Each row is a point on a tangle of strands that fork, close into loops and nearly touch. The rows are in no order.
Points whose rows are less than 0.582 apart are linked; no others are. Some points are linked to none.
mal:  .04  .00 -.02  .05 -.14 -.11 -.04 -.02 -.06  .13 -.02 -.20  .05  .23  .13 -.03  .16 -.06  .10  .11 -.33
komas:  .05  .26 -.03  .04  .23 -.07  .02  .05  .19  .30  .10  .27 -.28 -.36 -.32 -.07 -.20  .21 -.18 -.24 -.03
fako: -.08  .17  .09 -.06  .01  .06  .11 -.23  .08  .02 -.04  .05  .20 -.04 -.19 -.11  .10 -.11 -.10  .07  .07
Tavi:  .31 -.21 -.17  .24  .02 -.21 -.19 -.06 -.17 -.06 -.04  .09 -.35  .06  .33 -.11 -.01  .17 -.26 -.10 -.23
gug:  .13  .00  .15 -.36 -.16  .03 -.11  .14 -.36  .20  .39  .15 -.09  .16  .12  .08  .05  .00  .11 -.06  .12
mora: -.01 -.16  .11 -.09  .10 -.13  .02  .08 -.23 -.07  .14  .02 -.18 -.05  .37  .09  .01  .01 -.18  .12  .09
ziza:  .07 -.08 -.09  .28  .12 -.10 -.04 -.24  .05 -.30 -.31  .05 -.08 -.01  .04 -.17 -.16  .02 -.16 -.07  .03
giv:  .00 -.11  .16 -.07 -.09  .05  .12 -.12 -.12  .33  .33  .05 -.13  .05  .21  .00 -.22  .07 -.24  .03  .17
Gid:  .17 -.20  .07 -.02 -.33  .30  .09  .16 -.15 -.03  .02 -.36  .25  .24  .25 -.04  .18 -.19  .20 -.04 -.18
tolab: -.06  .00  .05  .00  .00 -.05 -.15 -.01  .29 -.16  .10 -.03 -.13 -.16 -.18  .06  .11  .13 -.01 -.17  .30
sefez:  .18 -.23 -.17  .15  .01 -.23 -.16  .07 -.05 -.20 -.12 -.04 -.08  .02  .30 -.21 -.14  .09  .12  .26 -.29
vikom: -.02  .22  .02  .08  .21 -.11  .07 -.22  .01  .06 -.11  .09  .12  .02 -.23 -.02 -.02 -.01 -.06  .02 -.11
Temev:  .24 -.28 -.02  .05 -.31  .20  .01  .03  .00  .01  .07 -.31  .17  .30  .36 -.20  .07 -.14  .04  .11 -.20
Bof: -.12  .10 -.26 -.02  .03  .13  .20  .17  .12 -.25 -.39 -.22  .44 -.21 -.04 -.21  .12 -.38  .03  .31 -.22
vufi: -.12 -.04  .17 -.02 -.10  .12  .07  .06  .02  .27  .13 -.05  .04  .05  .02  .17 -.07  .14  .12  .14 -.16
dep:  .12  .16 -.11  .26  .31 -.20 -.25  .01  .24 -.05 -.17  .16 -.26 -.08 -.29  .05 -.06  .19 -.05 -.24 -.07
Gobuk:  .10 -.04 -.11  .33  .31 -.06  .01 -.04 -.05  .06 -.08  .22 -.40 -.24 -.01 -.02 -.31  .22 -.33 -.18 -.11
reki:  .00  .23 -.09  .12  .25 -.19 -.13 -.01  .34  .20  .04  .17 -.16 -.24 -.33 -.01 -.13  .28 -.03 -.05 -.20
Rirel:  .12  .07  .04 -.29 -.12 -.15 -.15  .08 -.12  .01  .27  .01 -.07  .03  .14 -.05  .10 -.11  .07  .05  .21
lini:  .16 -.05  .15  .09  .22 -.05 -.05 -.01 -.14  .17  .28  .17 -.26 -.22  .10 -.11 -.14  .11 -.43 -.08 -.01
nifiv: -.15  .07  .08 -.10 -.11 -.10 -.10  .21 -.13  .07 -.03  .09 -.04  .25  .09  .38  .11 -.20  .14 -.09  .04
zokef:  .05  .14 -.19  .14  .17 -.25 -.25  .00  .25 -.24 -.25  .09 -.22  .07 -.13 -.03  .00  .09  .04 -.20  .15
nud: -.31  .13 -.18 -.08  .13  .05  .21 -.31  .17  .03 -.26  .24  .14 -.22 -.40  .05  .11  .17  .11 -.06 -.09
gol: -.15  .19  .10 -.14  .00  .07  .07  .02  .02  .14  .02  .33 -.22 -.12 -.28  .16 -.14  .16  .07 -.35  .42
vugi: -.02  .08 -.23  .05  .09 -.21 -.07 -.13  .23 -.16 -.27  .01  .00 -.14 -.09 -.25 -.05  .05  .13  .27 -.03
tota:  .12  .04  .09 -.08 -.20  .15  .02 -.24  .07  .12  .31  .00 -.04 -.05 -.15 -.06 -.16  .08 -.11 -.20  .40
nid:  .00 -.01 -.16  .33  .27 -.12  .03 -.28 -.07 -.06 -.20  .12 -.16 -.17 -.12 -.12 -.09  .13 -.36 -.06 -.11
bepek:  .27 -.27  .02 -.02 -.32  .16  .03 -.11 -.07  .08  .28 -.24  .03  .11  .21 -.19  .07  .07  .09  .04  .01
vurid:  .03 -.16  .06  .12 -.01  .02  .01 -.02  .15 -.18  .00 -.03 -.08 -.18 -.01 -.15 -.11  .25  .13  .04  .01
Tel: -.01 -.18  .02  .02  .09 -.17  .00  .09 -.30 -.13 -.01 -.07 -.08  .04  .37  .13  .16 -.11 -.12  .06 -.20
mub: -.02  .06  .02 -.16 -.16  .07 -.03 -.01  .01  .16  .23  .22 -.14  .01 -.17  .15 -.12  .06 -.01 -.26  .46
gofi:  .22 -.27  .00  .25 -.17  .16  .04  .08 -.09 -.08 -.08 -.22  .24  .31  .44 -.14  .02 -.29 -.16  .03 -.26
Rul: -.36 -.04 -.02  .15 -.07  .07  .18 -.08  .12  .03 -.21 -.08  .20  .00 -.07  .15  .00 -.07  .02  .14 -.11
Pired: -.17  .04  .20 -.04 -.02  .16  .04  .15  .11 -.24 -.06 -.15  .28 -.01 -.12  .13  .23 -.16  .07  .02  .09
dodi: -.15  .12 -.23  .20  .63 -.13  .02 -.05  .13 -.07 -.28  .24 -.15 -.37 -.36  .06 -.18  .22 -.21 -.14 -.06
Mar:  .06  .03  .11 -.17 -.35  .40  .12  .31 -.21  .06  .01 -.29  .31  .23  .10  .03  .25 -.32  .20  .03 -.12
Nele: -.31  .19 -.11 -.11  .13 -.04  .05  .00  .27  .04 -.21  .36 -.17 -.15 -.34  .20 -.06  .21  .19 -.27  .30
lusa: -.04 -.02  .14 -.03 -.21  .01  .01  .04 -.16  .09  .01 -.08  .10  .36  .19  .26  .09 -.21  .04 -.07 -.16
vazet:  .14 -.03 -.20  .18  .23 -.22 -.19  .06  .12 -.25 -.15  .11 -.43 -.02  .07  .00 -.05  .17 -.11 -.26  .25
Gam: -.12  .17 -.01  .11  .46 -.11  .05 -.15  .02  .00 -.24  .24 -.02 -.17 -.35  .12 -.14  .07 -.14 -.18 -.07
vem:  .04 -.05  .07 -.20 -.34  .35  .02 -.21 -.07  .22  .46 -.07  .11  .12 -.16  .01  .01  .08 -.08 -.09  .36
Musu:  .18 -.02  .07  .06  .02 -.12 -.11 -.03 -.06  .11  .12 -.11 -.01  .06  .02 -.14  .07  .09  .03  .22 -.30
nub: -.32  .21  .07 -.16 -.01 -.08 -.03  .15  .01  .05 -.15  .07  .11  .15 -.18  .35  .18 -.21  .09  .02  .03
Geno:  .14  .12  .16 -.20  .02  .06 -.02  .09 -.29  .22  .34  .11 -.13  .02 -.09  .07  .11  .19  .10 -.19 -.03
fasuk: -.01 -.06  .14 -.17 -.17  .19  .11  .15 -.19 -.22  .01 -.12  .15  .04  .17 -.06 -.03 -.17  .27  .05  .20
vifal: -.15  .10  .10 -.12 -.10  .00  .16 -.16 -.05  .22  .07  .13  .01  .00  .01  .02 -.09 -.04 -.14  .09  .20
Kadi:  .13 -.01 -.11  .10 -.14  .04  .02  .05 -.07 -.03 -.19 -.36  .19  .21  .06 -.20  .22 -.11  .20  .07 -.42
mised: -.05 -.13  .13 -.27 -.31  .23 -.12  .03 -.09  .17  .55 -.01  .08  .13 -.02  .28 -.10  .01  .08 -.10  .43
popef: -.25  .02 -.17  .03  .09 -.05  .19 -.23  .18  .02 -.23  .19 -.08 -.23 -.26  .08 -.10  .24  .12 -.14  .07
nives:  .04  .14  .04 -.10 -.01 -.22 -.16  .05  .01 -.02  .00  .08 -.17  .14  .10  .13  .03 -.09  .04 -.11  .14
meba: -.04 -.15 -.23  .10  .12 -.19 -.08  .04 -.12 -.27 -.19 -.12 -.16 -.09  .14 -.09  .02  .05  .14  .13 -.20
papeg: -.01  .03 -.17  .16  .31 -.24 -.19 -.03  .29 -.27 -.36  .15  .00 -.05 -.05 -.06 -.25  .03  .10  .20 -.03
Ker:  .07  .00  .07  .20  .16 -.01  .06 -.04  .00 -.40 -.36 -.05  .17  .04  .14 -.12 -.15 -.24 -.05  .03 -.01
Kufev:  .13 -.23 -.09  .19 -.03 -.07  .01  .02 -.13 -.14 -.11 -.15  .01  .21  .39  .01  .08 -.17 -.24  .04 -.22
lizo:  .14 -.06  .18  .00 -.01  .12  .05 -.01 -.13 -.23 -.06 -.04  .14  .07  .17 -.17 -.09 -.13  .06  .05  .04
nov: -.09  .05  .09 -.07 -.17  .04 -.12  .03  .20 -.21  .07 -.16  .04 -.05 -.08  .08  .27 -.04  .07 -.07  .23
Deta:  .15 -.03 -.09  .15  .17 -.14 -.06  .11  .03  .02  .04  .21 -.48 -.14  .05  .01 -.23  .18 -.18 -.35  .11
Fub: -.06  .01 -.30  .05  .12 -.19  .00 -.01 -.05 -.23 -.34 -.12  .12 -.12 -.05 -.17  .09 -.13  .19  .20 -.17
vokiz: -.36  .21 -.11 -.23  .06  .05  .15  .03  .24 -.18 -.32  .05  .37 -.19 -.29  .05  .25 -.18  .20  .21 -.01
Zome: -.22  .09  .00 -.05  .08  .10  .17  .15  .08 -.32 -.34 -.16  .35 -.16 -.12 -.01  .14 -.22  .11  .19 -.03
rak:  .06  .16  .15  .08  .18  .02  .08 -.07 -.08  .24  .19  .16 -.18 -.18 -.14 -.04 -.09  .15 -.24 -.13 -.06
zap: -.02  .02  .11 -.25 -.45  .48  .05  .18 -.06  .06  .18 -.21  .41  .26 -.06  .03  .21 -.38  .13  .03  .16
mul:  .39 -.34  .05  .06 -.14  .13 -.15 -.07 -.02  .05  .49 -.12 -.14  .09  .23 -.23 -.04  .16 -.10  .01  .00
togef:  .04 -.04  .16 -.33 -.33  .36  .01  .08 -.20  .17  .40 -.18  .31  .28  .05  .01  .12 -.24  .09  .10  .24
lopon:  .00 -.02  .21 -.13 -.26  .10  .02  .00  .11  .39  .34  .02  .05  .20  .04  .10 -.12  .11  .14  .11  .07
Tuvi:  .11  .10  .08 -.11  .00  .00 -.02 -.10 -.18  .26  .26 -.06 -.07  .03 -.15 -.10  .27  .17  .05  .05 -.12
Mudav: -.07  .02  .10  .10  .35 -.17 -.14  .19 -.01  .00 -.08  .10 -.26 -.09  .01  .31 -.15  .21 -.03 -.17 -.09
kufut:  .10 -.20  .15 -.01  .08 -.05  .06 -.01 -.27  .19  .28  .13 -.20 -.09  .35  .05 -.16  .12 -.29 -.04  .01
loti: -.31  .21 -.27 -.10  .22 -.16  .07 -.16  .22 -.05 -.26  .13  .19 -.21 -.34  .04  .18 -.03  .04  .14 -.08
vuf:  .11  .02  .14 -.19 -.25  .09 -.06 -.03 -.04  .32  .38 -.11  .16  .31  .13  .04  .03 -.13 -.04  .11  .14
zup: -.05 -.06 -.20  .09 -.14  .05  .13  .19  .13 -.22 -.26 -.36  .28 -.10  .12 -.27  .04 -.24  .07  .35 -.20
zol: -.37 -.07  .14 -.07 -.09  .16  .19  .05  .02  .14  .02 -.03  .13 -.03 -.14  .25  .04  .12  .12  .14 -.05
mab:  .15 -.13 -.11  .03 -.17 -.07 -.01  .11  .05 -.15 -.15 -.19  .10  .05  .28 -.23 -.11 -.13  .18  .34 -.17

A piece is two or more points that can be reached from each other along the links. Count, over all rows, the pieces, the separate loops (a circle has one, a figure eight two, a Y none), the forks (points with three links) and the tips (points with one).
pieces | 3
loops | 1
forks | 5
tips | 9

A tip is a point with one link. Name the tips that can be reached along the links from each point below, in the order of the rows.
mab | tolab, mised, papeg
zap | Rul, dodi, fasuk, mul
Tuvi | nub, Kadi
